Each row is a point on a landscape with many valleys, with its height.
A ball rolls from a point to the lowest of its 2 nearest points, and stops where none of them is lower. Distance is the straight distance between rows; heights are no part of it.
Z_891 (h 60.6): [-11  -6 -32  31  15  17 -23 -17  20 -22  -3 -12  32 -14 -24 -16 -16  37
  10 -22   8  40 -12 -35  49 -44  22  -3  18  35  10   6   9  21  -5  22]
Z_902 (h 28.4): [ 15   6  54  -2   3 -12 -13 -51  34   9   7  19 -26 -14   3   4  32 -40
 -11  62  -2   8 -35  19 -13  48 -45  27  -8   0 -25   0  30  15  36 -10]
Z_76 (h 23.0): [ 15   1  18 -24 -25 -18  -3 -38  13   0  23 -17 -17  34  17  -4  79 -11
  13  39  -2 -23   3  52 -42  20 -30  36 -18 -33 -25   9   5  69  24  17]
Z_60 (h 55.8): [ -2  11 -29   6 -23 -82 -14  30 -15 -13  33 -36  14  36 -15  52  15   1
 -31 -30  -4 -31  43  23 -17 -33  27  18  39 -21  -2  18 -32 -60 -17 -38]
Z_154 (h 57.6): [-35  -1  -4  37 -26 -56  -1   0 -20  22  32  -8  14 -19 -22 -15 -58 -14
  29 -10 -38  -4  18 -31 -11  16  38 -15   4  43 -65  10  -2  20  11 -30]
Z_553 (h 49.1): [ 21 -14  11 -46   0  46  32  28  -8 -39   3  20  -7  18   3  16 -39 -13
 -27   5  13  17  -7  20 -51   8 -30   3   8  25   0 -29 -39 -25   3   1]
Z_890 (h 34.6): [ -4 -18  -9  -8  12  47  23  23 -69  -4 -31   8  30   4   1  23 -19   1
 -17   0 -14  -7   6 -28  40 -46  68   1  -1  22  30 -31   8 -52  -3  18]
Z_704 (h 44.7): [-27 -28 -18  42 -11 -20 -13  -1  14  56 -13  -5  10 -26  -8 -28 -13  -3
  19   6 -12   2  -2 -33  82 -13  60 -27  31  47  20  43  28  11 -31   1]
Z_181 (h 57.3): [ 33  20  46 -45 -35  -2   9   4  -6  32  23 -20  -3 -31   4  23  15 -15
   1  13  -5 -31 -13  32  -2  50  15 -23 -16  -2 -29   4  14  19  30   5]
Z_365 (h 15.9): [ 18  31  25 -51 -20  12  23 -29 -38 -34  27  -4   1  28  24  15  26   0
 -13  11  18 -48  -5  39 -20  37 -39 -11 -34 -15  16   0   1  23   7  25]
Z_814 (h 46.9): [ -6  24 -44 -12  -6  24 -24  11 -45 -48  -6 -38  30   3  29  23  16  67
   7 -66  19   5  -2 -12   8 -41  20  16  15   5  15 -37  -4  12 -18  23]
Z_697 (h 29.0): [ -7 -11 -57  20  16  -7   5  51  19   1 -10  -2 -15  23  -9 -12 -25  17
  13 -37 -18  22  -4  -3 -27 -23 -32   7   1   3 -10 -19 -41 -26 -16  -5]
Z_104 (h 24.9): [-15  21   7  21  23  -2 -11 -35  22 -36   0 -33  -2 -20   9  16  35 -25
  -8  19   5 -13 -34  -5 -23  20 -59 -10 -34 -41  40 -16  34 -23   9  43]
Z_125 (h 18.7): [ -3  15  41  19  20  17 -19 -39  14  30 -12   6 -20 -44  24  -4  30 -20
 -24  39 -13   9   7 -29  35  17  -4 -15  -8 -17  21   0  31 -25  21 -13]
Z_864 (h 58.6): [ -5  19  -7  37  -6 -29  10 -26   4  26  20   2  13 -25 -22 -29 -44   5
  33  -8 -23   4   9 -37  28  11  25 -14  -8  42 -47  29  35  18  16 -10]
Z_795 (h 41.4): [ 24   2  15 -40 -10  34  31  40 -37  61   3  15  -7 -15   9   8 -27 -47
 -29 -10  -2 -29  16   7 -11  36  36 -32 -37  -4  15  -2   7 -54  15 -10]
Z_33 (h 54.9): [ 22   4  26 -29 -37 -27 -16   7  14  10  20 -37 -28  10  23  18  43  -4
  -4 -10   6 -16  19  25 -40   8   0  -8   9 -34 -10   6   4  15  -4 -12]
Z_899 (h 61.1): [-37 -19 -39  44  35  11 -27  -6   1  19 -27  15  10  12 -26 -18 -20   5
 -13 -12 -37  27   9 -48  44 -39  35  15  25  33  -3 -15  -6 -35 -12   3]
Z_483 (h 45.7): [ 14  -2 -10  -5   0 -32  23  25  20 -29  24   6 -12  47 -20 -11 -26  -1
   8  -5   0  14  13  28 -54  -7 -35  20  -7  15 -16   1 -22 -18   4 -11]
Z_723 (h 51.0): [  6   0   3 -31   3  62  13  -8 -36 -54 -32  -8  31 -27  19   5 -10  32
   8  -6  45  25 -47  -3   9 -17   6   8  16  43  31 -32  -2  38 -42  31]
Z_353 (h 60.2): [-47 -20 -37  58  33 -34 -32   0  17   3  -4   4  19 -10 -24 -11 -49 -10
   5 -27 -42  18   5 -54  42 -13  33  -2  31  21  -1 -12 -12 -40  16 -26]
Z_693 (h 25.4): [ -8 -14 -18  33  25  -4   5  29  29 -15  -4   0 -29  -9  -5   3 -12  -6
  11 -10   2   9  -4  14 -29 -20 -36  -1 -29  -8  22 -28 -19 -24  -1  15]
Z_93 (h 61.7): [ -9  -1 -22   6  -3  13 -13   3  26 -47 -14 -10  13  29  -7 -29  -4  53
  17 -54  22  38  -3 -36  17 -44 -19  14  16  20 -11  -8   1  33  -3  11]
Z_189 (h 28.2): [ 17  -3  -9 -21  40  31  15 -13   7 -42 -10  44 -23  38 -13  -5  -3  22
 -20  -2  35  -5  10  33 -35  -9 -33  19 -28 -16  50  -4 -30 -25   4   4]
Z_145 (h 16.0): [ 10  53 -19  30   7 -51  31   0   3  -4   4 -36  15   6  -3  14  48  11
  27 -21  22 -53  17  46   6 -19 -24   0 -24 -74  17  28 -20 -21 -18  22]
Z_533 (h 24.8): [ 20 -30  -7 -18 -18  46  13  34 -33  38 -24  18  16   4 -13  -4 -46   5
 -12   7  14  18   7  -7  47  -2  44 -16  34  53   6  23  10   2 -20  -1]
Z_689 (h 21.6): [ 19 -40   7  -9  32  -6 -17 -24  48  -8  24  16 -43   1  -2 -19  70 -30
   9  35 -14  -9 -34  45 -27  46 -40  54 -21  16 -28 -17   3  39  40  -3]
Z_399 (h 62.1): [-35 -23  -1  21   8  31 -34   8  10   7 -38  17  10   2 -14  -7 -21 -23
 -43  17 -37  38  16 -59  15 -29  31  13  39  43  21 -36   9 -42 -16  11]
Z_91 (h 22.0): [  5  40  19   1   0 -10  37  -7   4   4   3 -13  -7 -36  -3  16  35 -34
  14  12  -4 -19 -50   5 -22  37 -47 -14 -35 -28 -12 -10  31  -3  15  12]
Z_690 (h 65.1): [-26 -10 -23   1 -42  29 -16  39  11  -3  -5  -7  45  -3 -10 -20 -35  31
  12 -23  -7  43 -23 -44  -2 -12  -5   7  39  27 -50 -21 -35  12 -31   7]
Z_454 (h 53.2): [ 38 -14  44 -51 -45   2  -3  21  -3  -8  15  -4 -22  24  19  43  14  -1
 -50   2  36 -12  35  22 -27  17   9  -3  -2 -20   5  24 -12  12 -10  -3]
Z_805 (h 14.3): [  8  30  27 -26 -12 -20  21 -19 -35 -18   5 -26  29  55  -2 -18  68 -43
  30  47  -5 -25  11  60 -58  -1 -50   2  -2 -71  -1  26  -3  28  -4  24]
Z_341 (h 64.1): [-22 -13 -21   9   4  18 -17  20  17  11 -22  -4   4 -13  -1 -37 -33   6
   1 -36 -20  52  -1 -44  -3  -6  -5   0  33  28 -18 -42  -6  -3  -7  10]
Z_932 (h 55.7): [ 30  -1  37 -42 -27  45  22 -11 -29  12  -2   7  18 -25  -5  23 -26 -27
  -8  54   9 -11 -41  13  33  30  21 -34   3  47  31  25  37   8 -13  32]
Z_50 (h 35.1): [  8 -34 -38   3   4 -22  12  46   8  58   8  -7 -37 -21   8 -17 -14 -29
  15   0 -42  -9  -5   2 -20  41   9 -18 -33  -1 -41 -23   3  23  17 -13]
Z_867 (h 54.5): [ 15   5  -1   8 -13 -53   4  18  -9 -11  22  -8   8  24 -11  50  18  -4
 -46 -31  25 -44  46  25 -29  -9  19   8  10 -56  11  33 -20 -49  -1 -28]
Z_794 (h 41.5): [  4 -11 -39   4  21  14  10   0 -30 -10 -18  26   9  19 -15   9 -10  19
  -3 -52  23 -18  16  -8  35 -43  48  -5   4 -23  29 -15 -22 -42   1  -9]
Z_565 (h 31.7): [ 28  20  -3  -2  10  27  -1 -12 -18  12  -3 -18 -14 -18  15 -22   9  15
  11 -42   4  -4  -3   9  22  -2  -1 -24 -40 -12   5 -13  33  13  14  44]
Z_828 (h 35.8): [  6 -11  -7  -2 -19 -12 -12  -3   5 -42  -4  -2  -6  54 -15  -8   1  24
 -20 -18  21  18  48   2 -16 -31 -22  24  25 -22  13  29 -20  20 -11   3]
Z_494 (h 62.8): [-26  11 -15  -2 -15  -3 -27  20  39 -40  -4  -8  23  47  -7 -27   4  39
   9 -31  14  49  -9 -31  -6 -25 -34  34  56  21 -39  -2 -32  44 -21 -10]
Z_447 (h 15.3): [ 17 -21  -8 -33 -21  51  12  25  -7   0  -3  33  13   9  -3   8 -28  35
   0 -18  38   8   0   3  20 -16  20   1  26  52   4  17 -28  17 -20  -9]
Z_329 (h 51.4): [  4  -1  20  29 -15 -34  16   0   3 -24  15   7  30  22 -39  29 -24  -9
 -12   2   4   6  17 -17  -5  -4  24  20  22  13 -29  13  12 -33   7 -12]
Z_786 (h 48.2): [  9  22  30   6  14  11  73 -38 -27 -16  -4  49  48  -6 -29  23   4 -13
  18  43   0 -41 -26 -14  30 -10  17  -1  -7  -6   5  15   7 -72   0   6]
Z_59 (h 42.5): [-48 -25 -21  33  -3 -16 -33  -2 -27  30 -21 -22  28 -26  -8  -5 -30  -8
 -11  16 -42   8  11 -54  57 -11  70 -11  21  49   2  21  27 -14 -15   7]
Z_436 (h 16.9): [ 20 -18  15  -5  15   5 -19 -32  20 -29   7   2 -25   7  -3 -14  23 -18
  -2  21   1  20 -20  26 -36  15 -27  15 -20  27 -11 -19   0  36  32  13]
Z_941 (h 20.9): [-31 -15  28  33  26  10 -17  -2  21  47 -24  17 -36 -45  24 -32  18 -54
 -20  26 -41  15   6 -42   0  10   1  -2 -16 -19  14 -15  46 -43  14  -5]
Z_328 (h 37.2): [ 29   0 -15  -9 -47  16  17  28 -35 -17   5 -25  27 -19 -20  20 -35  33
  28 -16  19   8 -28  -6  23 -21  35 -16  15  38 -20  20   8  57 -25  31]
Z_424 (h 40.9): [ 21 -11   1  -7 -21   3  28  24  -5  14  23  16  -7  13 -14   2 -51   3
   5 -28   5   9  18  -7 -19 -10  39  -6  -5  17 -27  12 -24 -29  11 -11]
Z_555 (h 27.9): [  2  37   6  13  26  13  -2 -30   2 -27 -13 -25  -4 -32  12  -8  45   3
  -8 -11   8  -8  -2  -8  12 -15 -28 -18 -37 -23  34 -15  40 -20  11  42]
Z_117 (h 57.1): [-27   3 -29  11 -36 -84 -42  23   0 -19  40 -28  27  44   0  29 -18   3
  -5 -29 -27  -3  35  13 -22 -31  32  19  65 -10 -28 -17 -31 -19 -34 -39]
Z_769 (h 33.7): [ 22 -23  24 -49  10  72  -4   4 -23  57 -16  29 -37 -16  23 -26   7 -12
 -29  16  -6   7  20   8  47   8  21  -9  -5  43  29  -7   7  11  16   3]
Z_130 (h 32.8): [-25  13 -42   9  -5 -32 -17  56  37  -3   3  12  -6  33  -1 -18 -34  12
  15 -70 -14  24  10 -19 -24 -22 -22  13  31  -8 -20  -4 -65 -22 -29 -50]
Z_63 (h 38.9): [ -9   2 -19   1  -9 -17 -18  24  31 -26  -4 -25 -34  51  17 -24  26  28
   0 -36  -5  10  29  -8 -32 -40 -33   2  27 -31   9  -3 -32  12  -2  -6]
Z_930 (h 24.1): [  9 -19   2 -40 -39  44  12  48 -12 -15   5  20  32   5 -19  -3 -33  34
  19  -3  34  42 -19  14  -9   0  -4  18  34  66 -32   8 -32  37 -33  -1]
Z_305 (h 46.8): [-20 -20  26  25   9  17   3 -11  14  47  -7  32   2 -15  -6 -22 -17  -8
  -9  25 -21  24  11 -28  55 -24  39 -21  21  59   5  55  27   2 -20  -2]
Z_570 (h 59.6): [ -6   1  -2  35   0  -4  -4 -20  13 -13   4  12   8 -12 -24 -39 -31  10
  23 -12   1  28 -12 -29  22 -12  10  -1   3  51 -28   8  13  26   6  13]
Z_924 (h 32.2): [   2   28   31   -7    3  -59    1  -33   14   19  -12  -34  -20  -13
   23  -10   91   -8   36   21  -13  -32    1   21  -37   12  -35    2
   -5 -112  -19    8   25   55   -1  -10]
Z_591 (h 10.5): [ 21   8   2 -41  21  61   4 -46 -30 -41 -20  -2 -14 -11  43  -9  -8  25
  -9 -20  29 -15 -28  -1   6   4  -8 -18 -33   8  56 -46  10  37 -16  28]
Z_733 (h 20.4): [  7  44   3  21   6 -42  11 -28  -4 -32   6 -22  22   8   3  17  53   4
   2  -7  10 -27  11  14 -14   1 -31   5 -14 -65  15  28  24 -12   1  11]
Z_268 (h 50.7): [-32 -20  -4  32  -6 -24 -36 -10  42  34  -8  40 -15   7  16 -43 -73   3
   9   2 -28  43   7 -49  24  18  27 -13  32  28 -26   7 -12  20   3 -37]
Z_987 (h 48.8): [-28 -30  25  31  -8 -15 -25 -15  39  37  -7  29  -9 -10 -10 -29 -57 -13
   1  29  -9  27   6 -42  46  -5  41 -12  40  56  -5  43   7  16  -4 -40]
Z_173 (h 26.8): [-23   8  12  28  29 -79  12   9  39  47  -7   3 -30  -7  18   0  53  -4
  45  26   2 -24  12  40 -34  13 -29  23 -14 -99 -22  33  -5  28 -11 -64]
Z_900 (h 30.3): [-16 -36  -2  -9 -18  39  37  42 -53  41 -41  19  12  -5 -11   2  -9   2
 -14  17 -13  -7   6 -20  53 -19  61 -21   9  36  23   9  18 -22 -22   3]
Z_705 (h 13.9): [-18   6 -11  61  25 -50  13  11  36  38  27 -12 -20 -48   2  -6  20 -14
  59   7 -27 -11 -31  16 -36  18 -14   5 -28 -32 -27   2  10   6   0 -20]
Z_571 (h 57.2): [ 46   8  43 -29 -42  24  16  -2  -4   7  23   8  11 -13  -5  45 -15 -29
 -15  27  14 -14 -13  17  -1  35  22 -21   0  19  -2  16  24  -4  -4  19]
Z_707 (h 8.3): [  0  18  32 -42 -22  -4  21 -44 -42 -44  21 -10  24  65  -2   0  38 -30
   7  50   8 -32 -21  52 -45  35 -57  -1 -36 -57  21  15  -4  28   6   9]
Z_764 (h 56.5): [-14 -14  -9  27 -42 -26 -12  21 -16  10  15   3  25 -24 -25   9 -56 -14
  -6  -7 -21  17   7 -34  21  -1  54  -3  27  36 -32  17  -1  -1  -1 -12]
Z_449 (h 18.8): [ 27  22   7 -49  -4  44  -6 -56 -28 -40  -7 -16  -2 -11  28  -6   9  31
   2  13  46 -20 -10  24  17  21 -16 -17 -25   9  62  -6  17  76 -16  37]
Z_687 (h 18.9): [ 13  10   5 -38   3 -38   9 -23   4   1   9 -34  -3  64   2 -30  75  -7
  39  27 -12 -30  36  62 -43  -5 -26   2 -12 -51 -12  14   1  49   7  10]
Z_287 (h 16.3): [-35 -26  -1  57  43  -2 -15  28  28  45 -17  -5 -32 -43   6  -4  -2 -45
  -6  32 -23  12  -1  -8 -20  13 -11  -1 -34 -26  30 -33  14 -33   7  -4]
Z_827 (h 58.3): [-24   8 -18  41 -11 -84 -55  14   2  -9  35  -3  30  24 -27  30 -45  -3
 -11 -35 -23 -18   9 -25   4 -10  38  15  49   4 -35  15 -20 -28  -7 -46]
Z_686 (h 38.2): [ 11   2 -40 -20  26  30  19  12 -27  19 -23  23  -7   3  13 -14 -32  34
  27 -57   4  -9  18   2  15 -37  17 -27 -21  -7  13 -14 -31 -10  -6  -1]
Z_845 (h 47.4): [  5 -16  -5 -30  -4   6  16   6  12 -55  11  21  -8  43 -16  -1 -13 -12
 -20  31   9  21   0  37 -67  10 -55  28   3  12  -4 -29 -39  -6   7  11]
Z_440 (h 38.0): [ 29  -2  27 -48  -6  55  -7  24 -13  67 -10  31 -47  -8  24  -5  -3 -16
 -38   4   6 -11  35   1  14  25  32 -33 -11   0  19   3  16 -32  14  -8]
Z_317 (h 21.5): [  1  16   6  -3  15   8   8 -42  18 -50  -2  -7 -19  12   8  -5  25  -8
 -12  24  10  15 -20  20 -20  17 -65  15 -42 -11  22 -13  23  14  18  30]
Z_751 (h 31.5): [  2   3 -17  33  39  26  -5 -33  23 -21 -10   7   0   0  -6  -6  20  32
  -2 -17  11  -6  12 -24  37 -38  -4  -4 -13  -9  31 -11  23 -19   3  28]
Z_582 (h 29.8): [ -6  -5  34  -7  -9 -30  -3 -15  29 -17  17  -3  -6   3   9  15  53 -45
 -11  62  -4  -5 -26  19 -57  40 -49  25 -26 -34 -15 -11  25  17  20 -17]
Z_836 (h 52.3): [-48 -20  -5  40  12 -38 -34  -9  31 -13   1  29   7  10 -17 -36 -80   1
   7 -14 -23  33 -11 -49   0  -2  22  -5  36  24 -57  -3 -33   1   4 -40]
Z_129 (h 28.6): [-11   3  18  13  29  32   3 -34   2  15 -12  22 -10  -7   1 -21  17  10
  -7   8 -12  14  18 -31  63 -41  39 -11   1  20  23   7  34 -26  14  33]
Z_44 (h 55.1): [-25 -29  30  23 -25 -40 -51  -1  25  -2  19   1  -4 -25 -16   4 -58 -11
 -16 -16  -4  32  16 -33  -7  12  36   7  38  18 -33  13   0  10  -8 -21]
Z_599 (h 25.3): [-12  12   4   3  11  11  26  16  27  16   6 -21 -31 -28  21  34  26 -49
   4  38  -9 -15 -34   9 -28  39 -44   3 -58 -23  30 -24   4 -20  13  -6]
Z_116 (h 25.1): [  6 -16  18   5  25  -9 -23 -64  39  11  11  21 -28  -8  -4 -13  59 -20
   7  38  -3   4  -1  28  -9  43 -31  37 -15 -15 -29   1  23  46  51 -33]
Z_869 (h 20.3): [-12  47  -5  38  14 -49  22  13  25  49  19 -40 -26 -13  19  23  46  25
  36 -19  20 -37  19  51   1  -6 -17   0 -60 -70  15  32 -29  -9 -24   9]
Z_164 (h 40.1): [  9  -8 -41   1 -28  13  -4  22 -42  -7  -4 -43  42  -5 -17   7 -26  51
  39 -53 -11   0 -18 -26  32 -18  48 -24   8  36 -25 -13  17  24  -9  31]
Z_193 (h 49.9): [  8  11  27  23 -19 -10  53 -25 -12 -22  18  22  58   6 -42  21 -11  -3
 -11  46  11  -9 -12 -20  17   0  15  16  13  22 -20  26  17 -56   7   1]
Z_498 (h 24.5): [ 14  46  19 -16  -9  -9  13 -43  -7  -4   4  -3  11   8  10   5  50  -3
 -10  22  24 -16 -12   7  -1  28 -58  -1 -11 -68  12  23  14  -2   7  20]
Z_542 (h 63.1): [-24 -21  20  22   5  19 -25   5  24   0 -35  -9   8 -15 -13 -11 -35 -16
  -9  28 -30  62  -1 -48  12  -4  15  -6  41  46 -15 -36  -2  -2 -19  22]
Z_496 (h 53.7): [-63 -27  10  30   9 -59 -43 -29  13  -9  10  15  25 -12 -24  -3 -69   2
   2  -7 -14  39 -11 -37  32  -1  49   2  41  40 -25  27 -11  -1 -12 -42]
Z_314 (h 22.1): [ 27  22  10 -43   2  26  -2 -42 -23  -2  25 -11 -10  -1  33  -1  28  20
  -1   8  31 -32 -12  45   3  31 -10  -1 -29   4   1  -1  18  58  17  25]
Z_956 (h 29.9): [  1  -6 -16   2 -38  19  -8  36  22 -32   2 -14  32  -3 -14   4 -46  34
  19  -1  22  43 -23  -4   3 -21 -15   5  43  77 -15  22  -4  64 -36   7]
Z_349 (h 53.1): [ 34  20  32  14  -9 -26   7  -5 -13  -3  19   5  19   9 -13  34   6  -9
 -32 -15  21 -21  28  -1  -4  12  10   6  23 -32  -4  33   8 -27  13 -15]
Z_217 (h 44.8): [ 10   4 -39   5   0 -14 -43   8 -25 -51  -4 -33  16  11  -9  23  16  30
 -13 -41  -4   1  17  -6   0 -45  11   9  25  -6   8 -16   3 -13  -3  25]
Z_785 (h 32.0): [ 28 -26 -11 -20  10   9   0  31   5  47  20  20 -53 -16  12  -2  10 -35
   6 -13 -16 -17  12  34 -21  30  -9  -6 -27  -9 -17 -17 -25  -7  25 -22]
Z_538 (h 48.9): [  7   5 -14 -33  -1  53 -10   6 -35 -60 -23 -25  10 -19  29   5   6  65
  -9 -29  51  11  -1  -8   0 -35  -3   1  15 -11  34 -29 -12  34 -20  29]
Z_880 (h 44.1): [ 27  -3  -3 -15   7  40  26 -21 -24  -8 -10  21  12  -1  -2   8   8  36
 -20 -24  38 -26  26   2  38 -12  20  -5  -7 -35  28  11  -6 -35   6  -5]
Z_625 (h 33.1): [ 33  -4  34 -28  11  43 -17 -21   9  20   5  -3 -28 -19  33  -7  35 -20
  -8   6   9  -8  -4  22  24  40  -1 -20 -31  11   6   2  25  29  23   4]
Z_162 (h 26.7): [ 12  14  29 -23   1  -5 -13 -38   1 -23   0  -9   0  27  13  -4  67 -25
 -18  63  10  -7  -1  40 -31  52 -55  29 -18 -41   3  13  19  53  17   1]
Z_802 (h 29.1): [ 31   3  34 -34  26  54   3 -46 -11  47  -4  29 -15  -9  15 -20  34  -1
 -14  22   2 -17   3  22  41   7   7 -12 -16  24  33  25  17   1  29  21]
Z_330 (h 43.6): [ 16  -6 -21  -4  -9  -4  37  40 -13 -18  13  37   1  36 -45  13 -41   2
   7 -24   4   2  11  15 -30  -9  -7   7   9  18 -18   1 -54 -37  -3 -30]
Z_986 (h 59.3): [-67  -7 -37  66  29 -74 -64  17  13  -4  20  15  19   7 -11  -3 -57  -3
  -5 -39 -31   6  11 -23  13  -7  25   2  34  -4 -12  -9 -33 -35  -1 -55]
Z_412 (h 56.1): [ 24   5  22 -17 -19 -20 -12   9   8  51  28 -23 -28 -29  33  23  45 -17
 -12   6  -9 -36   0  22 -27  40   6   0  -9 -37 -35   4  29  11  15 -27]
Z_925 (h 52.8): [-15 -12   5 -39  -7  81  29  -7 -37 -34 -46  23  30 -12  26  43 -33  11
   3  27  44 -11 -39  -5  15 -33  27  -3  20  42  52 -16   6  11 -42  11]
Z_456 (h 42.6): [ -2  14 -52  16  -8 -30 -47  11 -25 -15  24 -41  35   5 -19  16  -9  31
   7 -45 -10   6 -11 -25  24 -35  29  -2  22  30 -33 -17  11   7  -9  23]
Z_357 (h 28.9): [ 39  53  36 -30   8   5  11 -45   5  37   4  12 -20 -16  30  -4  73 -10
  -4  33  13 -30 -22  27  30  53 -60   2 -19 -51   3  16  19  17  26   3]
Z_7 (h 54.3): [ 18  -9  12 -28 -31  52  26  -4 -23 -41 -15  -1  30 -32   9  41 -27   1
 -18  26  29 -13 -35   7  24  11  29 -23  -1  47  40  10  12  15 -19  23]
Z_20 (h 37.8): [-29  -7 -29   7   4  10  15  40 -69  25 -18  -2  28   9 -32   8 -32 -19
 -38   4 -50 -17  11 -44  35 -27  54   2  15  25  11 -20   9 -74   7  11]
Z_35 (h 35.0): [  0   0 -49   3  20   5  20  23 -35  30 -15 -22 -14 -14   2 -43 -20  17
  38 -47 -12 -12   2   2   3  -2   2 -30 -43 -12  10 -18   1   7  12  25]
Z_25 (h 23.8): [-17  25  17  46  15 -75  11  13  38  41  -4 -15 -31 -12   8  13  32  -7
  39  -5  10 -29  18  29 -19   1 -25   6 -24 -70   8  44 -15 -20  -4 -26]
Z_548 (h 32.4): [ 31  44  17  -1  14 -24   3 -22  13  23  -2 -17 -20 -31  24 -10  80  16
  20   3  -2 -34 -12  32   5  25 -37  -7 -22 -75 -11  16  19  37  14   1]
Z_228 (h 23.9): [ -4  -2 -18 -32  21  19  13   2 -15 -49 -17  13 -32  40  28 -12   2  18
  -8  -4  24  -9  14  40 -59  -2 -63  13 -27 -27  50 -34 -44  17  -5  -1]
Z_235 (h 29.6): [ -6  12  39 -14  15 -87   3 -16  21  39  -6  -8 -12  -5  11   5  85 -14
  57  44 -21 -15   4  43 -36  18  -6  22  -4 -96 -43  17   2  44 -25 -48]
Z_889 (h 18.5): [  7   7 -10 -38  23  50   5  -2 -11 -51 -21  14 -14  -7  37  -1  -4  11
  -6 -25  23   4 -25  20 -44  -1 -43  -3 -32 -12  50 -62 -11   8   2  26]
Z_71 (h 36.3): [-29  -1 -47   9   4 -38 -55  37  32 -32   1 -16  -8  37  14 -21  -7  26
 -16 -64  -6  10  29 -16 -12 -45 -14  29  45 -20   4  -4 -48 -20 -14 -34]
Z_803 (h 40.2): [-51 -31 -34  22  12 -17  -6  22 -57  31 -13 -17  32  -7 -37 -11 -38  -4
 -23  10 -61   6  12 -62  54 -14  59  -1  38  35 -15 -37  17 -48 -14   2]
Z_501 (h 32.3): [ 18  -1   2  11   6   7   9 -21  14 -40 -13  25   5  40 -17  -8   5  15
 -20   7  12  13  21   6  -7 -29 -26  14  -2 -10  14   9  -3 -18  20  -2]
Z_185 (h 51.1): [ 38  -1  13 -71 -11  35  11  18 -13 -33  12  24 -25  21  20  24 -12  -3
 -39  -3  36  -5  17  31 -48  19  -4  17   2   0  13  -5 -39   3   7 -10]
Z_937 (h 33.8): [ -7 -15 -16   7 -28  18  15  21  14  -6 -13 -28  32 -46 -29   6 -33  20
  26  13   8  23 -31  -8  41 -22  12 -27  30  68  -1  30  25  56 -42  26]
Z_993 (h 24.0): [  8  17  38   2  15  44  13 -37   7  29 -12  14  -1 -25  10  -3  26   0
 -23  21  -4 -10   2 -23  44  -5  26 -29 -21  -9  42  29  27 -35   2  19]
Z_607 (h 37.9): [ -2 -32 -28  -4 -11   5  21  41  -7  35  13  23 -25  -2  -8 -25 -51 -17
  12  -8 -31  15  20 -15 -15  24   8 -20  -6  27 -43 -11  -8 -12  17 -13]
Z_788 (h 64.0): [-26 -11  -2  -9 -33   4 -10  41  49 -13  -4   0  27  21   1 -19 -28  27
   1 -11 -12  55  -8 -15 -29  -4 -20  29  54  37 -65 -29 -54   8 -29 -26]
Z_309 (h 28.5): [  5 -26 -27   8   5  17  -3  29  44  44   2   1 -56 -15  19  30  13 -50
  -8  28   3  -8 -28  34 -25  36 -26   4 -55 -10   8 -23 -27 -18  24 -15]
Z_464 (h 18.0): [ -2  15  -2  45  15 -25   8  -1  -3  33   7 -32  -4 -51  -2   5   9 -11
  39   7 -13 -12 -28  -3 -15  15 -18 -20 -44 -22 -29 -10  40 -12  30   4]
Z_240 (h 21.2): [-13 -14  -5  17  32  30  15  39  17  28 -18  22 -37  -8  -1  -4 -17 -29
   5  24 -17  25  -7   2  -7   9 -29  -2 -37   9  41 -27 -10 -47  25   1]
Z_801 (h 46.3): [ 28  15  12  -6  27  31  39 -41 -34 -25   0  27  23   6  -4  20   5  -3
  -8  14  28 -35  -4   1  13  -7  10  -9 -22  -9  30  13   0 -51  15   6]

For each start below, name the point where the ball stops.
Z_571: Z_447
Z_494: Z_447
Z_496: Z_447
Z_899: Z_436
Z_181: Z_705
Z_329: Z_436
Z_330: Z_705

Call two points neighbours if one is among the 2 nearest of the other. Go from one point of each pair to the other, from neighbour to neighbour, staying as low as possible. Name the highest point that can't be avoided.
Z_705 and Z_447: Z_181
Z_705 and Z_802: Z_795
Z_145 and Z_705: Z_25
Z_802 and Z_707: Z_625
Z_436 and Z_125: Z_751
Z_287 and Z_125: Z_941
Z_591 and Z_707: Z_314
Z_707 and Z_436: Z_582
